Each row is a point on a tangle of strands that fork, close into loops and nearly touch. The rows are in no order.
In the rows, 128 means zero.
Points whose rows are less than 129 apart are linked; no others are. Some points are linked to none.
Z_903: [100 141 164 155 146  99  88  55 122  97 142  69 112 164 180 101 148 145
 147  77 174 108 147 147 159 113 130 163  97 158 135 125  98 183 161 127
 148 137 118 117  93 122 168  95 194 182 128 114 133 124 132  96 166  92
  78  99 109 175 112  47  97]
Z_675: [ 88 105 124 134 200 121 163 126 151 100 143 132  96  51 150  82 120 129
  97 123 148 116  97 146  79 137 110  97 119 102 167 104  63 135 107 152
  87 118 127 115 177 133 153 111 166  64 158 140 181 151 104 130 171 166
  80 153  89 124 177 182 115]
Z_987: [101 121 179 141 145 101 111 109 127  81 170  93 128 174 152 114 142 158
 180  84 179 108 137 136 136 122 161 169 119 142 123  84 145 171 161  99
 151 152 123 115  97 141 153  86 182 136 136  96 127 130 163 109 165 107
  90 101 131 153 122  17 101]
Z_540: [103 102 131 146 163 109 138  77 141 119 117 104  91 103 127 105 112 132
 106  88 149 140 103 131  99 138 124 102  79 100 158  73  89 133 146 113
 130 120 118 101 157 137 183  92 187 116 175 109 187 131 104 124 181 160
  58 129  99 155 128  98 101]
Z_472: [146 152 119 113  81 139  76 109 123 168 109 120 124 151  98 180 115  93
 115 159 106 145 141  98 130 161 100 147 122 140 100 190 180  98 112  94
 146 110 124 144 114 116 109 167 112 163  79 115 129 103  99 137  92  94
 174 142 172  97  91 129 150]
Z_956: [154 131 166 114 123 160 166 118 135 160 145 145 115 167  79 178 127  85
 163  91 130 136 168  62 169 151 113 135  77  89  62 155 216 101 155  95
 172 158 128 100 128 108  71 115 145 182  97 116 106 111 139 128 135 109
 166 130 174 122  99  18 100]
Z_174: [128 135 129  86  63 155 142 111 144 163 129 149 123 119  59 167 112  91
 152 133 122 148 147  87 123 164 105 133 108  99 108 143 199  78 144  73
 150 113 139 110 126 123 101 128 141 154 104 115 139 130 107 147 116 123
 148 175 199 106  84  70 128]
Z_107: [159 141 105 144 107 113  89 121 118 159  88 115 135 145 124 141 136 120
  96 157 106 127 117 150 138 123 103 137 148 146 130 177 120 128 112 138
 127 108 134 158 122 132 132 165  87 123 117 135 114 108 108 130  94 119
 161 114 120 107 114 181 162]
Z_823: [119 174 166 139 134 143  66  90 108 116 150 105 125 181 160 153 149  92
 125 103 168 125 175  93 153 132 122 184  82 180  99 172 179 135 151 101
 165 151 114 107  82 117 119 134 181 179  85  94 125 121 125 108 131  56
 142 111 159 151  86  28  97]
Z_577: [ 92 131 115 132 118 118  95  54 153 132 123 102  98 117 147 112 101 157
  94 114 171 159 132 143 110 124 122 131  94 130 179 114  98 114 135 121
 142 108 152 103 124 146 174 136 187 122 109 148 201 118 109  88 131 140
  71 139 102 185  85 114 128]
Z_341: [ 95 135 131 165 177 114 125  84 136 144 123 104 100 108 153 105 112  99
  91 108 142 114 114 123 118 119 104 117  88 111 167 148  87 141 117 152
 118 125 114 116 149 124 163 106 156 100 147 144 176 120 105 124 161 144
  98 114  87 144 148 159 115]
Z_908: [151 127 148 120 102 177 159 131 127 171 119 121 114 104  59 155  96  79
 112 114  88 129 112  76 127 145 104  88  90  92 103 142 167 100 151 126
 140 163 128 120 135  82 104  99 114 180 135 137 109 139 114 161 133 141
 168 143 163  90 120 126 116]
Z_220: [179 120 156 127 106 194 167 159 124 156 118 131 126  89  49 148  95  94
 115 121  62 122 109  72 146 142  95  66  95  76  96 149 167 105 149 129
 136 171 125 141 143  75  97 110  90 161 150 143  87 150 127 168 119 162
 196 139 147  65 138 155 119]
Z_657: [120 121 153 128 148 121 142 155 132 104 163 139 167 170 142 120 147 154
 186 124 154 113 134 138 131 115 163 141 143 124 113  86 150 155 142 130
 140 149 134 116 106 122 116 108 118  99 153 115 109 124 181 131 137 117
 134 105 133 132 154  88 127]
Z_364: [139 129 179 159 159 149 141 144 134 136 127  99 138 169 106 125 133 113
 132  99 147 127 133 104 130 143 130 116 110 107 103 127 162 151 149 152
 142 175 119 121 106  87 103 106 122 172 167 122  99 134 139 125 161 102
 148 106 138 119 129  88 109]
Z_670: [104 140 114 160 113 134  81  53 149 154 115 102  90 111 128 135  83 135
  73 106 154 169 127 122 102 116 111 129  90 128 190 157 112 100 128 130
 152 125 141 106 118 141 163 168 166 136  98 159 211 102  95  94 121 140
  96 145 109 191  77 119 124]
Z_739: [114 109 122 143 200 127 179 168 146  81 139 150 143  73 160  86 146 138
 138 156 141  83  92 184 129 111 120 116 158 130 110  99  53 156 110 187
  89 144 124 131 154 135 118 151 112  78 177 159 104 141 122 139 129 151
 100 121  87 108 191 208 131]
Z_826: [ 83 141 166 115 137 112 121 137 121  77 181 137 160 173 190 119 140 165
 203 109 150 101 137 153 150  82 181 178 142 179 142  87 124 170 149 102
 133 143 127 107  97 154 139  92 179 134 115 107 128 131 169 116 131 103
  93  89 116 180 145  43 102]
Z_814: [121 168  81  75 128 108 130 130 110  88 162 145 142 103 189  96 160 160
 141 170 136  90 116 184 120  84 161 145 196 171 156 125  49 131  96 142
  95  84 132 143 133 158 123 141 131 109 111 133 130 144 139 132  90 137
  74 113  81 150 144 169 144]
Z_402: [124 115 138 116 114 132 139 162 147 117 158 161 170 150 117 135 133 143
 192 131 132 118 138 144 120 124 151 130 156 106 113  86 158 129 142 115
 138 127 137 124 123 131 102 118  94  92 153 112 117 131 173 138 115 123
 149 128 148 112 142 118 141]
Z_51: [176 117 111 136 100 105 113 185  95 155  75 135 147 127 105 136 138 112
 112 176  63 136 129 135 145 131  95 123 174 120  94 144 122 142 105 145
 116 107 130 206 161 143 130 154  54  92 124 134  74 120 113 130 100 126
 190 143 118  98 134 227 173]
Z_578: [141 121 143 144 132 142 134 161 148 146 117 127 154 144  96 123 132 116
 142 139 115 116 125 126 130 135 112 109 138 110 105 110 142 139 141 145
 134 153 120 132 123  99 107 130  80 131 168 138  84 134 145 137 131 115
 164 119 138 103 140 149 136]
Z_779: [167 112  92 111 133  98 144 187  96 101 132 171 161 105 142 111 162 162
 146 174  92 107 124 173 130 100 139 146 202 150 110 105  78 142 102 143
 100  98 119 182 152 158 131 155  82  75 134 125  75 119 140 137  93 135
 132 121 104 113 178 208 158]
Z_709: [109 135 180 127 170 109 130 141 119  77 183 117 160 181 201  88 165 178
 207  98 165 101 131 145 155  92 193 167 142 167 126  82 121 196 129 116
 123 151 124 111  86 136 136  87 169 136 121 101 114 134 185 109 156 122
  95  78  94 176 162  43  86]
Z_87: [101 119 159 168 171 101  92  43 123 106 136  72  93 148 181 102 134 134
 134  67 169 108 135 151 159 127 130 130  84 139 148 116  71 171 152 130
 136 136  93 113 119 118 182  87 188 173 160 119 147 127 118 103 180 118
  57  98  91 167 128  57  81]
Z_890: [144 167 174 164 152 141  88 119 114 117 144 116 148 193 157 137 159 109
 131 113 162 124 167 103 151 124 139 175 112 166 101 156 180 141 132 118
 159 162 117 116  86  95 108 130 143 165 113 104  97 129 140 105 130  57
 149 105 150 147 111  38  96]
Z_917: [110 133 178 151 151  95  99  86 128  79 160  75 120 174 180  98 156 163
 173  72 183  95 143 146 157 114 155 171 112 157 127  97 110 189 154 115
 147 152 116 127  93 127 164  83 194 179 133 105 120 133 155  94 176  98
  78  86 111 170 127  20  95]
Z_995: [146  92  59  73  60 102 145 171 167 136 107 146 118  88 123 130 111 183
 104 156  97 160 121 156  99 137 119 116 174 113 151 119 130 105 103  98
 101  79 157 169 156 164 133 172  92  85 120 151 165 131 125 150 118 145
 140 169 133  91 133 195 195]
Z_571: [130 110 106  86  47 141 149 159 160 131 127 150 148 111  91 136 107 129
 155 142 100 142 132 124 100 150 120 114 158  95 130 102 173 101 135  81
 132  86 150 138 142 149 104 141  96 105 137 123 147 153 139 155 108 139
 161 174 173  90 112 145 162]
Z_815: [149 153 171 186 184 156 102 113 108 144 100  79 126 167 148 133 135  84
  73  78 151 130 149  94 137 139 113 138  70 139 108 186 148 168 135 160
 147 161  96 128  83  79 122 117 136 204 150 116 111 123 106 110 158  86
 147  85 128 139 125  87  89]
Z_63: [104  92 116 134 178 116 155  96 156 116 131 124  82  70 135  98 112 151
  99  99 151 148  93 134  79 146 122  82  87  87 170  59  82 117 131 113
 119 112 131 108 168 137 178 105 189  92 159 111 210 145 108 121 178 175
  53 147  87 159 142 127 104]
Z_97: [175 106 131 117  80 158 138 179 141 148 102 136 141 101  56 136 100 103
 132 152  56 128 105 106 135 141  86  81 143  80  93 125 158 122 127 118
 128 126 137 167 157 107 103 142  68 136 148 145  84 156 120 153 104 152
 202 153 150  70 123 195 147]
Z_901: [170 106 116 135 128 104 136 200  91 106 129 178 173 146 139 113 155 156
 172 164  87 114 144 142 142 113 146 143 198 139 108 105 118 147 106 145
 102 118 104 167 145 143 128 141  58  80 133 122  55 116 170 132 105 130
 165 113 127 113 178 187 142]
Z_576: [134 114  50  90  97 105 112 124 157 112 115 147  89  74 146 119 110 185
  66 164 124 151 119 159 115 122 117 110 169 114 187 161  87  90  91 132
 113  86 156 144 147 175 138 187 100  83  88 187 180 117 121 129 113 148
 100 164 105 122 130 188 169]
Z_161: [110 126 117 118  88 157  95  85 150 177  82 114  89 104  83 169  80 120
  84 113 152 190 121  90  83 149 128 119  59 127 157 141 156  64 138 112
 152 136 155 103 107 114 157 150 165 171  90 120 189 110  88 114 120 149
 119 164 164 156  57 100 121]
Z_731: [ 99 112 156 164 145 103 101  56 129 117 118  76  91 152 135 115 120 126
 126  76 163 134 125 134 124 132 129 131  75 131 140  90 101 143 168 110
 147 140 111 103 127 134 180  92 196 159 160 103 154 124 105 109 166 125
  68 114 118 161 102  58  98]
Z_271: [129 126 158 192 157 144 182 166 137 156 116  92 116  92  86 119 122 103
 110  73 110 103 111  74 123 151 138  68  81  72 105 156 160 153 154 148
 142 189  92 137 147  69 121  75 130 146 182  99 108 146 127 142 185 161
 141 116 112  98 158 123 103]
Z_295: [114 118 119  87  51 155 158 116 159 155 117 139 115 103  59 153 109 113
 137 135 129 167 132 102  96 155 125 110 110  96 133 109 187  75 144  81
 143 114 165 101 125 136 119 128 138 145 116 121 155 146 116 139 124 146
 133 200 197 115  73  83 129]
Z_466: [141 147 179 162 161 134 114 132 125 122 134 101 140 180 133 123 147 117
 127 107 163 128 151 111 136 134 131 147 108 135 100 138 164 157 142 142
 156 168 121 125  87  93 110 113 140 169 144 120  96 131 133 111 148  75
 142 100 142 135 121  60 107]
Z_583: [177 133 126 156 112  91 100 205  34 108  96 162 165 187 156 138 155 133
 137 167  65 130 175 118 176 111 142 170 203 181 123 167 142 152  82 165
 109 119 101 182 136 148 108 124  66 118  99 121  36 119 141 126 104  99
 182 104 135 123 154 159 132]
Z_938: [113 121 130 105  78 173 141  92 156 180  96 122  88  97  65 170  95 107
 101 118 142 191 109  74  90 173 133 102  61 112 135 120 166  63 154  95
 155 136 160 107 122 113 148 116 178 177  95 111 171 123  86 120 133 149
 113 176 178 142  53  86 114]
Z_391: [ 95 100 110 119 168 118 152 112 164 114 135 130  98  69 142  90 104 153
  91 122 155 156 102 150  86 132 118  94 110 111 168  68  75 116 122 135
 103 112 147 101 163 147 155 126 173  82 146 146 193 143 112 124 164 158
  64 157 100 151 140 155 122]
Z_735: [119 168 163 156 144 139  66  70 104 131 131  83 110 185 155 140 138  91
 101  93 166 129 163  96 143 129 108 165  76 178 102 185 157 150 155 127
 164 144 115 110  70 104 128 136 168 197  87 111 135 111 120 107 144  73
 138 109 153 148  80  60  98]
Z_388: [140 138 108 143 114 161  85  82 127 199  84  96  91 122  89 180  72  79
  72 121 105 153 112  82 111 143 102 121  86 132 138 202 158  95 116 121
 140 142 113 125 115  98 129 159 107 183  83 139 151  95  93 146 117 133
 167 133 156 116  90 157 140]
Z_804: [ 87 146 141 169 178 114 101  46 132 135 141  92  89 118 176  95 111 114
 100 104 153 120 123 133 129 119 110 116  98 123 178 150  76 147 118 151
 123 116 103 112 141 131 172 111 168 115 127 154 182 119 107 100 161 144
  80 110  82 172 134 141 107]
Z_198: [180 120 102 142 125  90 112 186  66 135  89 149 151 129 135 121 166 138
 118 178  79 122 142 147 155 115 116 147 179 149 105 147 100 149  96 162
 115 108 115 198 145 153 139 145  57  92 113 130  52 115 130 129 100 122
 169 117 106 108 155 217 164]
Z_180: [ 95 114 129 158 163 114 139 101 139 140 107 102 108 103 119 113 107 115
  99  89 137 132 112 113 108 136 112 109  80 107 152 109 106 136 138 134
 122 135 119 108 155 119 167  90 169 115 171 119 174 129 103 135 173 148
  93 118 103 138 137 136 116]
Z_436: [109 121 108 135 191 132 149 146 152 125 120 139 108  61 159 111 121 111
  81 152 131  79  92 144 110 117  98 104 132 111 164 145  66 122  98 162
  80 117 122 129 170 136 140 135 110  66 137 160 161 141 105 134 148 159
 125 137  80 102 177 227 140]
Z_614: [120 124  84 101 117 112 137 120 165 131 122 134 125  98 133 101 114 152
  95 147 140 127 110 166 113 117 118 131 136 132 153 112  98 116 115 136
 104  97 151 113 142 149 141 150 127  94 132 162 161 125 126 134 131 137
  99 146 117 125 130 176 163]
Z_204: [123 139 142 122 110 166 129  89 119 188 109 101  95 127  78 167  97  70
  98 106 125 157 128  61 117 166 114 116  58 117 106 154 168  96 154 118
 151 155 119 102 125  93 129  97 150 204 103 121 141 112  97 141 144 122
 140 137 169 118  82  89 113]
Z_683: [103  91 116 128 187 133 191 167 159  97 140 154 134  54 134  96 120 123
 127 122 136  98  91 171 108 124 117  95 144 110 122  87  73 147 115 171
  81 127 130 119 168 132 123 135 122  73 183 153 139 144 119 150 151 158
 111 137  96 101 189 209 140]
Z_921: [124 154 136 120 110 140  94  96 129 165 116 110 123 157 103 164 122  84
 111 139 139 136 143  95 121 153  99 148 100 146  99 169 172 103 137 108
 152 130 119 112 103 103 111 144 132 177  98 119 132 111 103 141 116  88
 160 134 172 113  90  92 130]
Z_281: [152 146 163 191 184 162 128 137 121 159  98  85 122 145 129 131 126  83
  76  68 143 124 139  79 129 155 125 114  71 109 108 183 158 163 132 156
 140 177  86 139 105  66 116  96 135 197 168 105 109 134 104 122 169 103
 148  90 117 124 142  93  88]
Z_822: [142 141 108 122  89 140  73  91 135 176  84 102 106 139  94 177  88 102
  88 144 109 151 120 104 113 146 100 134 108 134 128 204 164  99 105 114
 138 115 131 141 114 116 124 178 106 174  78 138 148  94  92 139  98 119
 171 138 164 103  83 150 153]
Z_974: [ 91 132 129 146 159 121  96  43 145 127 136 106  85 104 164 103  99 137
  91 110 160 145 118 144 106 124 123 109  95 109 194 122  77 122 124 134
 132 106 123 110 142 142 179 125 181 110 114 152 210 122 106  84 147 150
  64 130  84 189 108 130 107]
Z_315: [171 126 112 130 112  88 118 213  33 111 100 164 160 150 140 135 156 145
 147 184  49 135 163 139 163 101 132 161 202 173 125 143 112 147  90 169
 110 100 115 194 144 173 129 130  61  91  97 124  57 113 131 134  96 118
 164 109 114 116 160 197 148]
Z_108: [109 127 162 119 120 145 125 145 119 110 170 170 171 196 136 166 134 133
 198 120 135 145 157 139 171 133 180 146 141 138 110 104 193 109 128  95
 142 155 123 105 123 138  68 117 129 115 146 109 113 140 168 126  93 110
 160 116 168 137 124  58 113]
Z_356: [174 111 115 119  81 136 122 185 132 157  82 126 142 115  79 144 112 109
 110 170  58 138 113 117 133 143  89 101 158  98  93 135 144 128 113 122
 121 110 139 190 160 127 116 153  61 120 127 140  89 144 109 141 101 133
 203 153 138  86 119 219 166]
Z_270: [ 88 104 144  87 139 111 161 149 138  70 183 149 164 148 149 114 128 174
 199  96 166 119 118 166 105 113 183 145 139 119 116  52 125 164 150 120
 126 136 143 106 108 155 132  87 146  80 146 103 145 126 192 128 138 147
  93 119 131 134 154  81 125]
Z_771: [139 119 172 117 107 165 183 108 127 150 145 136  99 147  59 165 111  86
 139  86 126 138 132  54 145 158 118 111  69  73  83 139 191 101 178 109
 165 164 133  95 126 108  92  85 153 193 100 121 112 116 127 134 145 123
 143 145 174 109  94  31  94]
Z_302: [135  87  46  91  64  95 118 147 172 135  94 139 100  84 121 138 100 186
  73 158 108 178 124 142 107 139 107 103 154 105 177 151 119  86  97 111
 116  96 166 160 153 166 146 185  93  92 100 173 180 122 113 143 114 148
 130 178 127 110 122 188 180]
Z_476: [173 104 146 135 110 180 154 179 132 148 103 131 134  88  59 141 100  99
 128 135  61 115 106  97 148 138  92  59 116  75  99 134 156 120 141 135
 121 163 121 157 159  83  99 124  72 138 169 150  72 159 133 159 115 169
 205 140 131  71 146 192 133]
Z_484: [127 108 128  99  74 142 151 156 157 115 147 163 157 124  93 134 118 129
 178 130 115 125 134 136 109 136 130 107 151  72 112  88 164 116 153 105
 142 112 148 122 134 134  92 119  88  95 155 118 129 154 168 149 108 142
 162 153 161  97 135 127 146]
Z_691: [ 90 105 121 134 196 129 180 156 159 119 126 138 114  38 134  96 116 115
  98 126 136  93  91 136  92 132 104  97 116  98 154 113  76 129 111 149
  76 122 126 118 179 123 145 116 134  64 155 145 168 146 109 146 167 172
 120 156  84 104 188 209 130]
Z_186: [169 153  85 139 150  98 111 131  73 134 118 138 130 115 162 113 178 133
 119 181 102 101 131 166 166  96 120 131 178 163 133 169  58 148  76 175
 114  97 126 175 131 157 136 157  79 108 100 150  80 120 121 108  94 145
 124  97  72 126 149 209 154]
Z_297: [ 93  80  84 104 148 120 181 142 180 120 131 143  99  54 128  97  93 163
  98 129 147 171 106 148  81 142 118  79 125 108 163  52  95 101 132 135
  94 109 161 100 163 143 145 137 155  76 148 151 198 145 122 144 167 173
  78 174 111 136 148 164 138]
Z_813: [138 161  61  78 123 105 116 128 107  93 148 143 113  88 179 100 160 165
 120 171 120 101 118 188 118  94 159 129 215 156 163 153  53 120  72 154
  97  70 134 166 140 173 119 155 109  98  92 152 145 143 128 118  92 151
  75 121  70 136 136 193 157]
Z_405: [122 126 101 122 157 116 138 124 149 131 117 138 124  93 146 108 115 128
  92 146 133 107 100 164 127 117 105 122 134 134 144 126  78 126 107 160
  92 113 136 119 151 147 134 141 117  86 144 163 153 127 113 136 140 145
 108 125  94 116 153 202 152]
Z_527: [177  86 150 139 126 156 158 199 132 116 119 147 149 142  81 102 128 128
 183 139  92 113 141 121 148 143 109  73 143  65  92 109 157 141 138 154
  92 150 137 148 156  99  88 125  42 103 164 142  37 150 175 131 118 170
 216 140 131  79 165 192 133]
Z_478: [ 91 132 151 131 119 102 107  94 129 106 150  95 131 155 134 119 130 140
 156 101 171 121 136 137 119 117 140 166 106 148 130  95 136 150 169 102
 155 133 136 105 105 142 163  94 187 128 133 105 145 128 136 113 146 102
  92 125 141 149 103  49 120]
Z_259: [157 152  84 134 113 103  89  99 121 149 108 119 111 121 131 140 130 136
  86 155 107 117 112 160 141 106 112 133 158 143 162 194 103 125  92 147
 127  92 139 153 130 160 134 172  94 112  95 166 148  97 107 119  97 139
 136 111 100 125 114 189 176]
Z_898: [149 125 170 133 134 149 145 135 125 134 166 155 154 203 119 153 146 108
 187 107 139 143 170 111 169 142 162 130 124 112  89 124 203 111 121  99
 133 164 122 116 126 110  55 114 115 125 134 101  93 147 172 127 102 111
 171 132 156 129 126  52 100]
Z_179: [121 140 145 108  95 149 122 116 138 154 138 135 131 144  84 166 125  87
 145 138 135 131 148  96 127 151 112 145 115 119  90 144 187  94 142  89
 157 132 124 111 115 109  97 129 133 153 112 115 129 131 111 141 118  95
 154 153 182 110  98  71 126]
Z_28: [113 133 154 127 116 145 102 148 108 102 151 175 175 199 149 161 143 145
 186 146 114 143 153 140 178 119 172 160 170 177 126 120 172 111 124  97
 142 141 114 113 123 145  85 135 130 127 136 110  99 133 156 121  83  90
 157 102 167 152 127  73 113]
Z_237: [150 104 130 133 153 118 155 190 117 103 152 171 176 155 147  98 159 163
 201 150 126 106 136 154 130 124 164 129 181 123 104  84 124 155 116 150
  91 136 116 138 132 116 109 135  62  78 146 122  53 120 194 129 122 150
 156 116 127 115 190 175 129]
Z_82: [126 122 159 117  98 172 172  98 116 166 128 121  93 118  58 171 100  78
 112  93 120 148 117  47 127 168 127 108  61  91 101 135 171  99 178 111
 164 164 126  95 136 103 125  79 165 201 107 115 128 115 105 137 146 136
 129 150 176 114  87  57 100]
Z_715: [104 113 148  93 161 114 162 162 129  67 193 157 176 150 172 101 153 181
 211 115 158 109 117 171 106  94 186 148 150 134 112  57 111 174 131 136
 107 139 134 106 104 140 116 107 131  76 143 107 118 133 191 134 123 149
 104 106 112 140 178 107 119]
Z_351: [113  97 168 135  96 158 184  95 118 134 137 120  90 126  58 152 102  99
 123  68 128 153  92  55 112 174 149  89  68  67 104  99 160 108 191 101
 156 163 119 101 139 110 139  69 170 188 131  97 129 128 111 127 145 150
 107 153 164 118  84  52  86]
Z_278: [ 96 172 103 108 160 107 140 119 122  79 172 133 143  97 190  70 163 153
 142 158 157  84 104 184 129  92 148 142 188 155 129 118  36 156 106 173
  91 116 125 131 127 145 130 132 143 113 128 141 122 155 133 127 118 139
  64 108  71 157 156 172 125]
Z_605: [137 175  93 130 152 104 116 105 104 124 138 129 130 123 179 102 165 127
 120 166 131  86 123 160 164  93 127 137 170 166 141 162  56 150 100 168
 116 103 123 141 113 145 130 152 105 125 104 156 112 117 135 110 104 133
 103  87  71 142 136 181 137]
Z_145: [124 121 114  98  58 133 127 155 139 119 132 164 163 139 119 162 121 140
 152 154  97 139 136 139 118 133 137 147 172 135 139 117 172 103 126  77
 132  85 133 133 131 155 112 144 113  97 140 117 152 135 133 142  98 106
 153 150 173 111 117 136 157]
Z_69: [171  98  83  96 101 111 151 201 135 134 103 151 147  86 118 120 132 148
 116 165  78 130 117 162 124 129 112 110 185 117  98 101 109 137 108 129
 105  80 143 192 170 162 129 167  69  67 132 144 108 132 124 138 111 141
 164 148 115  92 148 235 185]
Z_525: [127 130 178 141 178 115 143 151 123  86 178 121 164 186 178  99 160 169
 204 113 163 115 135 146 142 111 186 153 141 146 116  85 145 187 130 125
 123 155 130 108  89 126 126  95 135 117 141 103 101 129 193 114 153 120
 117  85 110 148 160  67 103]
Z_286: [125 131 107 143 187 116 162 161 114  77 138 153 147  79 174  81 174 149
 143 177 137  77 105 186 146  98 134 129 193 143 112 118  33 156  94 195
  85 133 119 141 145 137 124 153 104  87 154 152  71 152 120 127 114 156
  98 114  75 120 186 208 124]
Z_42: [109 125 109 151 114 143 100  78 148 169  85 104  89  96 102 155  77 117
  72 104 139 179 107  95  84 132 118 119  67 114 177 146 130  77 130 130
 140 134 144 105 126 115 159 144 157 145 105 132 200 117  91 121 131 155
 118 146 126 169  86 127 125]
Z_171: [102 148 126 107  89 117  98 117 124 116 140 139 154 156 155 149 134 140
 150 143 126 113 144 151 133 107 147 177 142 181 163 130 147 112 141  90
 141 101 136 102 108 147 139 131 156 115 119 106 143 125 131 130  96  90
 125 128 152 146 110  89 140]
Z_997: [ 83 149 128  77  68 153  70 105 112 109 147 167 140 164 134 197 124 117
 157 129 121 143 161 138 180 144 147 172 126 195 138 155 206  75 131  57
 141 130 126  90 109 169  95 166 194 145 111  92 147 116  97 115  92  76
 130 142 191 159  80  64 115]
Z_451: [ 92 149 143 107 112 116 114 127 127  97 159 145 164 154 169 129 138 152
 167 130 139 106 142 149 135  86 156 176 142 178 151 103 127 142 147 103
 139 117 135 105 101 150 140 105 164 119 122 107 135 122 150 125 114  93
 105 108 132 161 129  77 128]
Z_4: [104 187 102 131 172 104 131 115 104 100 152 131 135 113 198  78 174 134
 139 160 156  79 115 170 162  95 144 132 185 157 127 147  30 159  96 186
 103 118 114 133 111 140 134 140 124 130 113 152 105 142 132 109 121 133
  75  89  59 157 155 181 120]
Z_545: [133 114 144 117 171 122 153 181 117  87 174 164 186 167 171  97 164 173
 207 137 137 113 132 164 123  99 185 143 167 141 110  71 114 169 117 147
  97 147 131 112 113 124 114 126 100  82 138 114  78 121 198 136 120 148
 130 103 112 136 192 131 116]
Z_345: [103 122 141 103  74 158 161 101 143 149 117 127 102 112  53 157 108  99
 131 112 145 167 118  85  90 167 132 105  91  96 119 100 175  83 168  93
 152 133 155  95 127 126 134 105 169 170 119 108 150 134 101 126 137 146
 112 182 184 129  64  63 108]
Z_182: [174 135 128 159 114 102  93 176  68 124 106 150 164 174 138 144 155 124
 133 163  77 132 161 118 157 126 132 162 182 161 112 155 146 133 106 133
 130 121 107 170 131 130 116 138  70 118 111 111  58 122 139 127  86  88
 179 112 143 118 140 152 134]
Z_238: [122 118 169 162 151 147 169 147 136 138 121  99 118 133  88 125 120 106
 127  79 128 121 112  88 124 150 139  87  94  83 113 122 152 152 161 151
 138 182 106 127 132  92 111  79 128 163 185 114 116 138 132 140 170 133
 138 110 126 110 143  99 108]
Z_910: [121 144 121 137 119 160  94  75 122 194  95  87  87 130  91 171  80  76
  75 110 129 164 124  70 104 148 113 122  59 135 133 185 161  92 135 124
 145 151 122 105 116  95 138 138 139 189  86 134 159  96  93 138 133 136
 150 134 164 128  80 121 127]
Z_746: [165 144 124 154 113 107  83 142  95 143 101 127 150 170 136 142 155 110
 112 166  96 131 141 121 145 128 109 150 157 155 113 171 138 131 114 128
 140 115 114 163 116 116 116 157  83 137 113 114  76 118 129 130  88  91
 175 115 140 113 124 152 141]
Z_195: [134 147 138 158 137 129 100 121 125 156 104 103 138 158 128 130 139  97
 101 134 135 128 135 117 139 129 100 142 112 144 112 157 134 139 135 147
 142 145 119 127  95  96 113 143 110 163 143 133 104 123 118 135 124  93
 155 106 136 118 120 128 129]
Z_122: [113 103  67  59  82 109 158 148 149 109 151 156 137 105 156 118 130 191
 128 156 126 139 136 174  96 119 141 140 171 150 171  90 121 110 122  88
 102  79 156 125 131 160 140 158 136  77 129 140 169 131 147 146 108 133
  98 164 143 121 139 149 173]
Z_148: [114 110  73  95  97 110 137 118 178 135 113 133 114  94 126 114 105 174
  88 149 146 161 125 154  99 128 115 123 130 126 174 104 111  96 124 114
 111 103 165 112 135 149 151 158 133  96 125 162 184 123 129 131 131 146
  94 169 125 140 117 152 160]
Z_428: [166 158  73  97 124  99 109 146  71 114 133 147 128 109 165 117 173 150
 132 181  91 111 128 177 142  94 140 144 199 168 150 158  60 130  73 156
 109  71 132 187 143 172 127 152  89 104  84 141 120 124 121 117  79 143
 109 102  65 135 141 199 158]
Z_825: [150 138 146 111  94 180 140 109 124 191 105 121 106 109  58 172  93  72
 104 129  98 137 124  61 138 165  90 106  67 103  98 162 176  91 146 109
 147 149 125 114 132  81 110 103 122 204 102 137 120 118 107 155 128 123
 164 142 181  90 101 112 116]
Z_750: [158 129  84 117 157 104 150 164 104  87 135 156 140  83 161  91 177 154
 135 179 118  88 107 187 137  98 131 138 203 148 110 121  46 141  91 169
  92 102 123 168 148 153 121 162  95  81 136 142  84 143 126 133  94 148
 106 117  78 113 173 214 148]
Z_625: [105  84  67  87 111 117 167 133 190 131 123 143 109  76 120  99 105 179
 103 143 150 175 117 158  82 134 119  96 126 117 164  62 107  92 133 117
 107 107 171 105 145 152 152 154 142  83 132 156 190 137 129 140 149 163
  85 184 126 137 123 152 159]
Z_474: [162 131 176 133 140 156 164 133 138 151 155 143 132 184  92 151 140  91
 170  96 133 137 170  85 166 150 124 121 101  86  68 138 214 111 138 110
 149 162 134 109 119  94  57 115 120 160 112 113  88 136 157 124 124 110
 174 132 161 114 119  42  98]
Z_693: [150 146 123 132 144 102 120 163  93  99 137 161 172 164 175 106 176 160
 164 162 108 101 150 142 152  85 154 163 178 175 134 123  94 142 117 140
 118 125 112 134 113 131 131 132 105 125 121 124  71 121 162 130 102 108
 131  90 106 148 166 134 124]
Z_12: [127 139 124 115  86 120 101 141 121 123 127 153 161 156 138 155 135 139
 142 158 104 122 138 145 133 122 139 164 161 166 146 133 151 108 121  89
 140  99 125 126 118 145 124 142 121 114 128 107 135 124 133 139  87  93
 149 125 157 125 120 124 152]
Z_812: [145 137  68 117 117 109 101 107 138 126 118 138  90  90 148 137 119 159
  78 160 113 124 113 167 132 104 117 117 176 123 175 182  82 110  83 153
 123  85 146 155 146 180 135 181  94  93  85 194 165 108 109 111 113 148
 109 130  94 121 125 201 167]
Z_568: [136 160 159 179 159 146  82  69 104 140 112  71 109 179 160 131 130  80
  85  86 153 132 146 100 140 120 111 148  77 168 114 192 137 165 145 152
 150 145 108 119  68  94 129 142 156 202 119 127 129 110 110 113 147  84
 140  91 138 151  96  94 102]
Z_47: [142 142 158 208 186 147 153 166 135 169 100  85 128 102 111 127 137  86
  86  70 125 106 132  74 134 153 122  90  73  91 104 188 160 161 128 156
 140 176  88 146 131  56 123  88 125 165 179  98 102 143 115 130 184 136
 151 105 104 111 159 123  96]
Z_999: [ 96 117 147 132 113 109 114  80 140 121 123  94 110 140 110 121 119 137
 129  94 173 149 124 132 103 134 134 143  93 131 136  70 129 130 170  98
 156 130 142 103 112 145 174 102 198 139 145 104 166 127 114 111 153 127
  79 142 139 156  81  61 117]

A fork is a point with three links, a tip a point with one. Leave the first point through the second and follow the links. Name the first fork or tip that comes.
Z_198, Z_51 | Z_204
Z_270, Z_715 | Z_691
Z_822, Z_472 | Z_391
Z_182, Z_746 | Z_995
Z_683, Z_739 | Z_270

A piece is all that can be reached along the links. How many separate loops has the piece of each point below (a circle has one, a figure eight two, a Y none), and how many tips (points with one link)?
Z_174 | loops 1, tips 4
Z_145 | loops 1, tips 0
Z_428 | loops 1, tips 0
Z_466 | loops 1, tips 0

Name the points in between on the shortest way along the links from the first point to the second, in order.
Z_174, Z_259 | Z_179 Z_921 Z_472 Z_822 Z_388 Z_910 Z_204 Z_825 Z_908 Z_220 Z_476 Z_97 Z_356 Z_51 Z_198 Z_315 Z_583 Z_182 Z_746 Z_107
Z_28, Z_204 | Z_108 Z_898 Z_474 Z_956 Z_771 Z_82
Z_715, Z_804 | Z_545 Z_237 Z_901 Z_779 Z_750 Z_286 Z_739 Z_683 Z_691 Z_675 Z_391 Z_63 Z_540 Z_180 Z_341
Z_670, Z_614 | Z_577 Z_974 Z_804 Z_341 Z_180 Z_540 Z_63 Z_391 Z_297 Z_625 Z_148
